Each row is a point on a landscape with many valleys, with its height.
A ball rolls from a point to whichever of its 2 nearest points has the largest drop for the distance, and stops where none of them is lower. Distance is the straight distance between rows; heights are no part of it.
K_780 (h 1.99): [  3   4  10   3   4 -10  20  14  21  -4 -17   7  -2  -1  20   7  13   0
  -3  11]
K_574 (h 2.11): [ 18 -19   4  -1   2   6   4 -15  -8  -4  -6  23 -18  -6  -1   2  -3  -1
  -9  13]
K_227 (h 3.19): [-11  -1 -16 -22 -11  -8   0  -4  -6   1  -1  -6  -7   4   0  10  -3   7
   1  17]
K_484 (h 2.84): [ 14  20   5  12 -14  -6   8 -10  -2   1   1   3   2   0   7   8  -8  12
 -10  -2]
K_369 (h 3.36): [ -8   4  -7   2  -4   1   5  18   2  -2   8   6  18  -6  -7 -13  -8   7
  -4 -11]
K_954 (h 3.35): [ 25  -3   7  19   1   8  -8  -9   9   0 -12  12 -12  -3   4  -4  -1  11
   5  12]
K_949 (h 2.81): [-20   0  10  -9   6  17 -23  -8  10  16  27 -17  22  -2 -26   5  -7  -7
   2 -10]
K_477 (h 2.62): [ 12   1  10  -5   4 -15   7   6  -5  -5 -23   1 -11  -6   0  21   6 -25
 -12  13]
K_963 (h 5.96): [ -2   3   5 -19  -8   3  -4  15  -7 -11 -19 -12   3  -8   8   7  -5   6
 -11   8]
K_162 (h 6.07): [-20  22   6 -12   4   9  -7   7 -16  24  12 -13   4  14  -1  -3  13  -7
   5  16]
K_355 (h 3.09): [ 14  14   7   3   6  -2  13  -2  -9  -5 -10   6   2   4   6   2  -7   1
 -20   6]
K_802 (h 2.99): [  8  14   7   6  -4  -3  -7  14  -4  -1 -10   1   5   8  21  10   9   6
   6   0]
K_365 (h 5.16): [-17  -4  -3   1   2   6  -7 -17   6   7  18 -17   7  12  -2  -6  14  -8
 -10 -31]
K_368 (h 1.12): [  5 -19  15  -1  10   2  -4  -6 -17 -12 -19  12 -17   3   7  10   2   1
  -7  10]
K_229 (h 4.83): [  9  -4   9   1  -4  -5   5   0 -27  -6   5   5   2   7  10  -1   1   1
   5   2]
K_504 (h 3.85): [ 20 -13   9  20   2   7  -2  -8   2  -5  -3   5  -9  -1   1  -6  -5   9
  27   0]
K_726 (h 2.52): [ 11   0 -17 -10 -15   0  -5   6   3  -2   3   5 -13  -7  -7   6 -10   3
  22   3]
K_476 (h 3.02): [ 18  -3  -9  12  14  -3   3  -6   9  27  -9   4 -25 -15  -2 -18   7  -2
  10  14]
K_198 (h 5.51): [ -1 -11  -7  10   1 -19   5   2  12   2   1  17 -10  -7   3   3   3   3
 -14  13]
K_561 (h 6.06): [  7 -11  -2 -18  20   3  14   1  -1  -5   2   5  -6  -1   6  -2   7  10
 -12   0]
K_190 (h 4.98): [ -3   6  10   1   4 -16  17   2 -16  -3  15   9   8   5  10  -4   1  -2
  -4   0]
K_275 (h 3.42): [ 19  -8  -4   5  12   3  -2 -23  13  28  -2   7 -14 -20 -12 -28   4  -2
   8   8]
K_388 (h 5.21): [ -3   6  -6   7   6 -11  -7  13 -17 -11 -17  -6 -10  13   5  -3   0  -8
  -5   9]
K_448 (h 3.72): [ 22  -6   8  11  11  -3   0 -14   3  21 -17  10  -3 -12  -6 -23   2   3
  -4  34]
K_295 (h 2.60): [  9   7  -4   4 -19  -9  -2 -17  -4   6  10  -6  -4  -3  -5  10  -2  14
   1 -12]
K_866 (h 2.88): [-18   3  -9  -6 -14  -9   8  12   1   1  12   7   4  -9  -2  -2  -7   3
   3  -6]
K_374 (h 3.43): [  1  -1  -9   6   3  -3 -16  -3  -3   1  14  10   5   6 -10  16   1   5
   7 -11]
K_211 (h 2.32): [ 15  -1  -9   8 -11 -17   6 -14   6   9  14   2 -14  -2  -2   4  10   4
  11  -9]
K_560 (h 3.63): [ -4   4   5  10  -5  -4   5  11   6 -14  -2  19   2  -8   5  -8 -12  -9
  -9   9]
K_63 (h 2.83): [ 24 -10  -5  16  -8  -9 -11   4 -12  16  -2  13 -16  -9  -3   0   9   4
  14   2]
K_668 (h 2.87): [  4   5   2   2  -8  -8   6 -13  -3   7  13 -13  17   3 -14   5  -3   7
  11 -20]
K_634 (h 7.00): [  4 -13   2   1   9  12  12  -6   7   0   8  -2   2  -8   8  13  -8  -6
  16 -20]
K_159 (h 5.63): [  4  -6  -8   5  -6 -18  -8  11  12  -1 -17  17 -18  -9  -7  -3   8  -3
 -18  22]
K_265 (h 5.75): [ -1 -13   0   0   8   8  14  -8  -1  -6   1  -1  -2  -7   7  -8  -1  11
 -15 -15]
K_921 (h 5.02): [ -9 -17   4   9  -8  -5  -2 -15   5  -1  14 -17  19  10  -7  -7   8  -6
  -3 -27]
K_500 (h 6.74): [ 13  -2   3   0   8   7  12  -7   1  -3   3  -9  -1 -10  -5   5 -19   7
  11 -13]
K_58 (h 5.13): [ -1 -16   1  25 -11  -4   4 -14   4  -4   9 -16  11   1   9  -6  -1   5
  -4 -17]
K_472 (h 5.35): [ -3 -11  -5  15  15 -15   2  -7   4   3  14   7  -1  -4   6  10   1   5
 -15  -5]
K_716 (h 4.36): [ 11 -15 -14 -10   6  -2   2   3   4  -9   4   2  -3  -6 -16  -8 -10  16
   2   8]
K_50 (h 3.29): [-5 20  9 -3 -5 12 -4  6  3  5 -2  2 19 13 17 10  9  3  4  2]
K_418 (h 2.31): [-11  -1  21  -8   6   4 -10   3 -18 -17 -15   4  -7   2  12  12   2 -10
  -7   5]
K_101 (h 4.69): [ -4  -7  -2   7 -16  -4   0  -2 -23  -4   6   4   8   7  -3  -5  -7   3
  10  -2]
K_74 (h 4.14): [-22   3   3  -4  -8   5   2  -1  21   0  16 -12  16   6  -9 -10   3  -5
  23 -25]
K_467 (h 3.34): [  5   9   5  17  -9  -5  11   7  -7  -5 -16  14  -1  -3  -1  -8 -15  -4
 -15   7]
K_960 (h 6.19): [ -2   4   3  -3 -11   6   3   8  -1  -6 -17   4   5  -4  -1   0  -9  19
   1   6]
K_305 (h 0.83): [ 29   9  -6   2   2  -4  -5  18  -1   1 -19   4 -11  -3  -2   3   2   3
  12  14]
K_813 (h 2.22): [ 24  -2   9   6   8 -12   3   7   1  -5 -36  -7 -15  -6  -5  13  14 -20
  -2  16]
K_652 (h 4.15): [-11   2   5   2   5   0   3  14  -1  -5   1   9  17   7  20   2   4 -25
 -18  13]
K_663 (h 4.60): [ -5   0 -11   9  -7   3  -2   0  17  -9   9 -15  14   7 -18 -12 -12  -1
  15 -23]
K_437 (h 1.19): [ 2 -3 -2 -3  1 -9 23  8  3  6 -4 10 -5  5 17  4 18  0  4  2]
K_532 (h 4.86): [  4 -12  -9 -21   5  10  -2   6  -4 -13  13  -7  12  -7  -6  -8  -9   8
   0  -1]
K_64 (h 4.97): [-12  10 -12   9   7  12 -15   1   9  -4  11 -20  11   5  -6  -6 -15  -3
   6 -18]
K_3 (h 6.32): [ -4  -4   0 -25  10  13  11   3  -5  -4  -4   3   8   7   6  -5   9   3
 -20   4]
K_715 (h 5.72): [ 11  -8  -6  -8 -11 -11   2   5   5  -1 -31   9  -9  -2 -10   3  18  -2
 -22  20]
K_986 (h 1.18): [-18 -12  -9  -9  -3   8 -10 -11   7  -5  26 -10  23   2  -9  -2 -11  -7
  -2   6]
K_928 (h 5.34): [-13  18 -15  -3  14  15  -7   0   6   5  18  -8   9  10  -6  -9  -9 -11
  -3  -7]
K_770 (h 2.04): [-15 -12 -18  -5  -5  -4  -4 -11  -4   0  17 -10   6   2  -6   3 -12  -4
  -2  -1]
K_433 (h 3.04): [ 21  11   7  20 -11  -2  -3 -12   4   1  -5   3  -7  -2   4  -9  -2  18
  -7   6]
K_360 (h 6.42): [  4  -4  10   0  -7   6   3  -4  -4  -3 -11  -8  -7 -10   7   2 -13  24
  10   0]
K_274 (h 1.45): [ 11 -10  12  -4   1   6   3  -8   4   6 -23  19 -25 -18  -1   5  -7  -2
  -5  17]
K_602 (h 3.14): [  1   8  -8   2   0   3 -12   1 -11   8  14  -4  25   7 -11   7   0   4
   7 -11]
K_281 (h 1.61): [ 31   4   5   6  12  -5   0  12   0  -5 -31  -2  -6  -2  -5  10  -2  -5
   4  23]
K_489 (h 3.45): [ -4  -5  -3  -2  -4   1  19  12   2   5 -27   7 -22 -10   3   1 -10  -1
   9   5]
K_829 (h 5.23): [  3 -11  -2  22   0 -14   4 -18   3   0  10  -5   2  -4   6   0  -5  14
 -15  -1]
K_567 (h 2.55): [  0  -7   7   0  -1  -2   6   7   3   2 -38  13 -28 -12  -1  11   4  -8
  -1  10]
K_969 (h 3.51): [-21  11  -5  -7 -15   4   1   7  12   6  19   2   8  -2   0   0   0  -2
  17 -13]
K_146 (h 3.92): [-10   2   6   3  -8  -7  -4  20   3 -13 -10   8   5  -6  11   2  -4 -18
 -17   8]
K_314 (h 3.82): [ 22  -7  -1   3  15  -2   6   4   3  -4 -10  -2 -10 -13  -3 -13  -9  13
  -9  11]
K_966 (h 5.01): [-12  15  11   1   3   0  11   0  -6  -3  26  -4  11   5   6 -14  -1  -5
   7 -13]
K_891 (h 4.64): [-18   9   8  -7  -2  11   8 -14   3  -3  21 -12  12   9  -8 -16  -4  -8
  12 -19]
K_234 (h 2.50): [  3   7  -6   3  -1  -3 -16  21  -1 -11   0  -5  -2   1  12   6   1   4
  15   1]
K_919 (h 4.53): [  4 -13   1  -7  -3  -3  -8 -11  18  -1   5  -5  -1   1 -23  11   5  -3
  13 -37]
K_747 (h 2.14): [-16   1   2 -10  11  11 -13  -4   5   7  35 -20  21  -3 -14  -7  -8 -11
  -2   7]
K_49 (h 3.44): [ 18  -9  -6  14  12  -6   9  -2   4  12 -17   4 -13 -10  -2 -16   0   1
  -9  20]
K_99 (h 2.67): [-21  -9 -16 -18  -4   2   1  -6 -16   3   3  -7   6   9  -1   0  -5   2
  -4  10]
K_498 (h 2.59): [ 22  -5 -14  13   4 -15   5  -2   3  18   6   5 -17  -7  -7  -6  12   6
   8  -3]
K_699 (h 6.58): [ -9   0  -3 -24   2  21  -1 -10   1   6   3   5   6   0   5  13   4   1
 -13  -5]
K_943 (h 5.73): [-19  17  -8  -6  10  20 -16   3   5  22  12  -2   5   6  -3  11  -3 -10
   4   6]
K_865 (h 3.21): [-16  15   8  -9   1   1  -2  16  -9  -7 -26   1  -3   8  -1  13  14 -29
 -10   1]
K_508 (h 4.46): [-16  10  -2  -4  21   5  -1  17   0   3   9   4   8   6  13  -2   6 -18
 -11   3]
K_542 (h 4.50): [ -6  -3  -6  10 -10   1   2 -13  -8  -8   5   0   0  19  -2 -11   4   6
  12 -10]
K_204 (h 4.85): [  0 -16   7  -5  -2 -11  -8 -15  21  -6  18  -8  17   8 -20   3   0  -9
  -2 -26]
K_262 (h 2.92): [ -1  10   4  -4   1 -15   3  15  -6 -10 -25   2   1   3 -10  13  16 -30
 -23   1]
K_73 (h 5.28): [ -2   4  -1 -18  -4  16 -12   5 -13  -9  17 -16   5  -5   4  -9  -9  -2
   5  -5]
K_644 (h 4.89): [-15   6  -6   0  11   3  -5   4 -11  -4   4   1 -10   9   8  -3  -4  -8
  -7  -1]
K_851 (h 3.12): [  5 -11 -11 -10 -17 -10   0  -2  -6   4  -4   5 -12  -6  -6  10  -5   7
   6  20]
K_824 (h 3.91): [-16   4   9   5 -12  -8  -1  -4  -1  -5   9 -10  12   5  14  -3   1  16
   0   0]
K_66 (h 1.74): [ 17   6 -14   3  -6  -1 -10  16   7  -1  -3  -1 -13  -6   1   6  -1  11
  16  -4]
K_191 (h 1.87): [  2  -1  -4   0  -6  -7  22  -5  11   3  17   7  -4   3   8  -1  13  -1
  10 -14]
K_240 (h 5.64): [-14   6   5 -20  -6  14 -20  10 -10  -8   2 -16   1  -4  14  -3  -6   5
  -3   4]
K_444 (h 3.74): [ -7  20  12 -10   9  15  -3   4   5  -5 -21   0  12  15   8   7   1   0
  -9   8]
K_67 (h 3.61): [-23  17  14  -5  -1   3  -7   2   1   7   7  -5  16   6  11   1  10  11
  -6   3]
K_277 (h 3.94): [  5  -6  -7  -4   9   8 -10 -10   9  -5   8   6  -6   4 -14  13   3  10
  15 -19]
K_591 (h 3.17): [-24   8  23 -15   3   9  -8  16 -11 -10 -19  -4   1   5   7   3  12 -22
  -2   8]
K_445 (h 5.44): [-11  -5  -2   0   7   5   3 -15   0  -8  11 -16  -6   3  -1 -11   0   7
  -9 -25]
K_79 (h 5.94): [-20  21   1  -2   9   9  -4   0  -2  27  21  -7   9  12  -7   3   7  -4
  13   3]
K_199 (h 4.25): [  8 -12   1  18  -9   6   3 -10  -3  -6  -4   9  -8   7   0 -12   8  13
  16  -8]

Where does a ball stop that starts at each point below?
K_943 => K_866
K_824 => K_66
K_360 => K_49
K_865 => K_305
K_634 => K_211
K_204 => K_211

Call two points neighbours if one is among the 2 nearest of the other. Go from one point of each pair to the other, from neighbour to neighbour, staying as low as possible. Name the highest point that can't be avoided.
K_274 and K_368 => K_574
K_986 and K_368 => K_865
K_986 and K_305 => K_227
